Points on a hilly landscape, in no order, each with its height.
From any point a ball rolls to the lowest of the 2 points nearest to it. It stops when none of these is lower. Distance is the straight distance between rows; heights are no part of it.
Z120:  273   38   82 -325 -329   19  210 -496 -373  249  321 -129  528  222  289 -330  111 -306  264  199  179  168  303  h=52.0
Z231: -130   55  100   88  -12  136  -42  261  233   30 -258  209  -23   14  -92  174 -408   19 -203   57   45 -111 -133  h=36.5
Z755:  177  161   21 -239 -234   82  281 -401 -410  311  429 -261  408  204  210 -447  315 -397  492   59  -95  139  278  h=48.8
Z457: -203  105 -132 -185  485 -245  218  122  238 -207 -379 -254 -304  -75  -37  280 -113  447 -192   66  218  -52 -196  h=29.3
Z592:  -62  -74   87  -53  -22 -525  206 -226 -227   -7  178 -146  150 -255  -50 -125  145  -49   29 -201   37   -6  137  h=15.1
Z95: -158  170   44  -36  -59  319  116  164    6  324   57  -48   10   70 -260 -118   17  -66  129   53 -196 -116  -84  h=30.2
Z923: -117  276  164   10 -120  342  238    0 -216  279  253  -57  186   74 -184 -189  252 -186  280 -163 -443  -95   12  h=35.2
Z228:  200  -49  -43   25  -93 -317  -94 -444 -379  -45   -8   17  376   27   98  -89   31 -190 -213 -163  263  281  233  h=20.0
Z740:   93   41 -119 -117 -390 -110  144 -768 -352  278  110   76  494  345   75 -135  168 -177 -150 -177  189  187  352  h=20.5
Z565:  172 -130   76   -7  196 -263 -268  299  220 -418 -239  -73 -399 -276  403  447 -210 -181 -380  112  355   59  161  h=29.1
Z172:  199 -172  273 -145  107 -272   11  -75 -119 -232  -22  -89    1 -222  311  -44  135  -87  -74   19  215  288  182  h=21.1
Z190:  262 -101 -188 -148 -327  173  105 -737 -257  353   -8  240  538  377  168 -229  295 -165  -16  -36  127  293  376  h=10.2
Z476:  -25 -119 -232   -2  341   75 -136  476  426 -265 -247 -165 -392 -232  352  264  -47  211 -157  344    2 -109   14  h=32.8
Z256:  200   -3   15  -22  -56  380  -84   59 -242  187  263  -50  150  121   50 -268  130 -292  371  300 -265  -28  232  h=62.1
Z497:  114  180    0  -56 -323  547   70 -555 -133  337  363   13  401  309  146  -87   94 -374  145   54 -395   80  311  h=66.8
Z299:  -50  -64  104   75  249  -41  -15  216   65 -325 -115   39 -247  -54  -22    5   35  185  -53  111   61   55  -91  h=20.6
Z630:  158 -178  234 -154  308  -53   16  505  200 -106   99 -141 -397 -166  148  -14  209  -27  171  307 -106 -145   13  h=19.8
Z783:  -87   11   14   21   44 -400  -85   -5  -40 -136   76  -90 -172 -287 -262  172 -102  119 -174 -259  131  -99 -163  h=23.2
Z363:    5  -97   86  233 -330  334 -191   71  180  -59  -36  251    0  127  115   26 -239 -189  -32  105 -180  -58  135  h=28.3
Z765:  -66  -75 -243   70  109  212   25 -260  -63  178 -258  293  342   78  -92  -88  151   97 -226 -154  -28  215  100  h=34.3
Z908:   80  -68   29  -23   58  -77   94 -304 -248  169  153   76  432 -192  148 -266  159  -45  218    1 -185  185  162  h=29.2
Z817:  -92  -76  -89   61  184  -38 -123 -177  -73   27 -396  225  176   12  -66  185  -76   39 -363 -146  186  226  146  h=33.9
Z684:  -19  -38   41  -79   -4  -22   19  417  337  -43   82 -136 -430 -112 -139   74  -20  184  246    7  -49 -280 -354  h=17.5
Z646:   69    8  125   -6  -36 -123   19 -346 -256  119   81  132  417   50   97  -75  -71 -225    7   58   -4  106  272  h=25.2
Z802:  286  185   85   11 -275  335  -63 -194 -196  189  440  -89  244   94  -44 -117   68 -333  161  182 -233  -29  239  h=64.3
Z445: -154  -94  139  141  -70  318 -231  273  213   59   79  178  -44  -84  145   48 -147   50  199  160 -304 -183  -46  h=31.9
Z282:   70  -23  185  -60  278 -285  -82  292  137 -346  -63 -118 -407  -61  -14  242   -8  172 -162  170  214  -83  -89  h=23.6
Z641:   18 -105 -167   29  238 -145 -182  342  375 -443 -246 -158 -402 -249  443  506 -206   89 -366  232  228  -77   30  h=30.9
Z525: -232  -93 -229  -65  252  -39  206  -20   57   53   -6 -240   46 -270 -137 -112   51  170  118 -143 -145   61  -74  h=20.4
Z820: -315   49 -192   38  252  -67  396 -115 -158  153  -43 -140  259 -116  -95 -316  307   85  157 -294 -221   84  -14  h=25.8
Z118:  -91  -30   -4    9  -89 -265 -119  226  301 -293 -201   -2 -409 -101 -126  373 -437  130 -155 -147  334 -169 -293  h=4.5
Z661: -212  249 -213  224   51  -28  -80  -16   12  100 -119  118  158   -3 -334  131 -149  312 -346 -294  118  -69 -445  h=30.7
Z287:  -99  180    1  104 -341  361  -44 -350    6  179  230  169  217  196 -238   19 -161  -70 -119 -152 -289 -112   59  h=28.5
Z541: -130  285   61  126 -113  102   39  332   82   28  -41   57  -92  129 -306   23 -119  377   57 -105   56 -141 -637  h=25.6
Z754: -316  115  -19  164   19 -251  301 -213 -193  -60 -141   67  160  165 -230  -21   78  207 -146 -393    2    2 -158  h=25.7
Z529:  293 -189  171   56 -196 -163 -259   21  -41 -355   71   86 -210   64   58  123 -251 -265 -149   73  189  -52  162  h=3.1
Z673: -140   45   81   25   76  156  131   87  106  142 -115   25   70    5 -330   -7 -143  -74 -119   71  -41  -71  -34  h=33.8
Z394: -131    1 -241  239  254  218 -127   94   44  -89 -329  261   28  115   11  140  -45  392 -215  -16    5  151 -246  h=26.5
Z344:  215 -206 -181   81  140  -39 -264   -2  -97  -47 -167   42  127    3  136  -43 -140  -48 -121  401  146   27  311  h=47.0
Z920:  295 -112  195 -258 -314 -162  149 -187 -263   45  269 -181  176   29  241 -347   77 -307  335  211  164  137  281  h=55.2
Z382:   70 -132  141 -260   19 -268   17  238  159   44  302 -114 -377 -218 -175 -103  181   19  408  -14 -172 -306 -142  h=19.7
Z487: -308  108 -242   37  281  304   23  326  297   -9 -262 -137 -252 -101   28   15  -62  551  179   98  -17  -31 -491  h=12.2
Z925: -270   59 -251   28  358  107  157  214  184  115 -126 -123  -24 -177 -109  -66   13  385  211   -3 -134    6 -323  h=16.0
Z92:  154 -115  152 -147   95  196  -49  198  -87  185  135 -201  -70  -47   55 -300  149 -344  430  305 -179   17  219  h=59.9
Z171:  -60  130    8 -186  372 -457  102  185  319 -390 -119 -198 -533 -119  -69  410   -4  507 -103   24  309  -92 -254  h=26.7
Z832: -166  267 -117  106  154 -319  -66  121   28 -117  -65 -128 -132 -132 -292  274  -33  285 -344 -190  200  -74 -444  h=26.8
Z273: -273   98  -37   84   89 -313  101 -268 -267  -94 -286  111  183   76 -114  113  101  111 -365 -435  149  194  -10  h=29.6
Z307:  -12   60  237  -28 -303  -42   20  243  295  -35    3  157 -237  -30 -142  210 -378 -139   -9   19    5 -306 -127  h=38.7
Z241: -194  106  -82   43   27  180  -36  398  422 -132 -209 -106 -320  -81  123  121 -307  506   16  153  118 -111 -573  h=8.8
Z214:  144 -140 -290  -35  -53  327   88 -436 -231  330 -198  359  468  295   69 -245  335  -57 -189 -183   24  344  273  h=25.0
Z780:  124  -85   38   45   97 -135 -112   17  -61 -211 -194   18   24 -278  305   51  -26 -156 -330   16  289  422  235  h=24.7
Z663:  -40  -53  -87   92   22 -181 -225    6   75 -207 -304    7 -255  -17  -50  342 -388  -64 -285 -167  353   19   22  h=8.5
Z423:  172  -66   -6  -55 -276   45 -170 -479 -141  154  101  105  414   63  239  -28 -208 -274  -44  192   95  129  421  h=22.4
Z267:  201  -94 -121   -6  258 -202 -211   65   45 -330 -292 -180 -216 -259  348  311 -183 -121 -432   63  398  339  205  h=27.3
Z213:   37  -52   66 -266   64  -66  -50  575  608 -147   63  -99 -746 -189   79  213  104  243  185  162   17 -378 -448  h=13.3
Z47:  288 -224   71  -42   79  -12 -207  516  230 -183   95  -31 -314 -112  198   12   46 -193    1  360  -10 -195  116  h=23.3
Z336:  101  -18  196  197    1  -92 -338  528  236 -163   73  137 -324  -54   85  222  -18   18  -80  283  -46 -345 -135  h=27.0
Z926:  -51 -267 -325   83  245  315   -7 -136    4  149 -252   57  151   81  -20 -258  149   90   25  -17  -70  256   93  h=39.1
Z265:   -8 -190  194    9  191 -135   81   11 -132 -212  -86   53  -42   58   95 -116  113   42   48    5   25  233   78  h=16.6
Z18: -116  144   83  -98 -148   89  146  394  186   76   44  -95 -366  114 -284  -71  -53  251  386  -78    0 -246 -495  h=21.3
Z732:    7   -3  -98  130 -295  467 -153 -168  101  253   96  205  179  151   26   51 -168 -209   54  132 -365 -115  227  h=23.5
Z127:  195  -57   59  118 -181 -187 -396 -203 -229 -189 -114  185   -7  207  135  190 -220 -348 -281  -38  320  185  337  h=9.0
Z114:  200   -5  133   18 -144 -452 -309 -283 -417 -191  -43 -108   12  -23  120   89 -107 -304 -261 -205  431  241  234  h=14.3
Z579:  -92   64  -10   23    3 -121 -178  446  445 -303 -169  -33 -476 -205  133  405 -285  390  -76   66  238 -168 -506  h=5.3
Z313:   70  106   54  271 -178  -46  -28 -291 -280 -125  237   94  146  103 -185 -114  156  -77 -144 -324 -110   58  -13  h=35.4
Z470:  -67  -67  -98  156  357  122 -244  194   53 -264 -273  177  -89   90  169  195  -51  286 -130  192   48   53  -59  h=23.7
Z710: -256   47 -200  -59  381  -90  209   65  191  -58 -446 -110  -27  -57  -85  220  -82  306 -376    9  203  129 -105  h=31.8
Z504: -250  242   17  -41 -153  290  207  378   82  296  100  -79 -109  118 -321 -189   29   37  358  -85 -276 -212 -415  h=25.9
Z177: -173  387   68  155 -240  -49  111   45  -14  215   98  153  142   27 -384  -25 -108  248   94 -203 -155 -332 -441  h=29.5
Z918: -147   -6   36  116  193  -18   92 -162 -264  109  130  149  295  -82  -52 -156  154  107  281 -228 -358   82   -9  h=30.6
Z764: -238  224  -15  179 -186   16  228 -354 -280   72  168   95  251  295 -244 -111  189  113   14 -453 -254 -122 -165  h=30.8
Z312:  107  177  -70  119 -370  201 -132 -568 -152  107  136  230  288  251 -146  176  -69 -210 -361 -256 -114   85  225  h=32.9
Z458: -297  226  127  -93   33   63  378  350  -48  192   73 -243 -115  -28 -249 -188  376  150  357 -272 -314 -205 -377  h=31.1
Z446:  258 -233  240 -213  -58  -93   15  104  -99   36  203 -109  -39 -149  336 -295   73 -321  392  349   86  102  259  h=57.6
Z533:   97 -168  202 -299  249  -40  -30  630  556 -161   39  -20 -706 -223  168  125  192   14  215  288  -34 -252 -127  h=16.3
Z610:  230 -204  117  -12 -185  -31  -44   29   30 -152  237    5 -163   44  -30  -68  -76 -180  180   10  -64 -101  140  h=9.3
Z294:   87  -87   63  -53 -130 -114  -44  -29   57   96  409 -146 -133  -25 -193 -135   93 -115  437  -35 -326 -209   70  h=14.9
Z739:  -85  200  -37   60 -178  230  375 -288 -278  302  376 -106  362  205 -132 -273  403 -259  199 -212 -383  -33  134  h=39.5
Z298: -137  -59  -33   26   37 -390   34 -136  -82   57  144  -98   41 -201 -294  -28   -6   45   50 -140  -62 -115  -65  h=19.6
Z24:    0   63    3  -95 -220   69  427 -356 -398  209  203 -185  375  190   66 -467  363 -262  200 -166 -130  123  284  h=44.6
Z337:  183 -329  -88   23   55  270  -68  -87  -17   92 -167   58  167  122  147 -219  -57  -54  -19  287   59  211  295  h=43.9
Z698:  165 -116 -215   20 -268  383 -217 -395  -27  273   20  285  410  241   61  -56  -66 -244 -133  183  -77   61  408  h=15.2

Call two points neighbours if one is among the 2 nearest of the other. Go from one point of each pair to the other, from neighbour to neighbour, staying as low as possible. Name the highest point that can't be avoided.
Z732 and Z529 => Z646
Z299 and Z190 => Z336
Z190 and Z529 => Z740
Z213 and Z529 => Z382

For each start below, name the point where the ball stops.
Z641 => Z265
Z920 => Z213
Z918 => Z118
Z231 => Z213
Z177 => Z213
Z923 => Z213
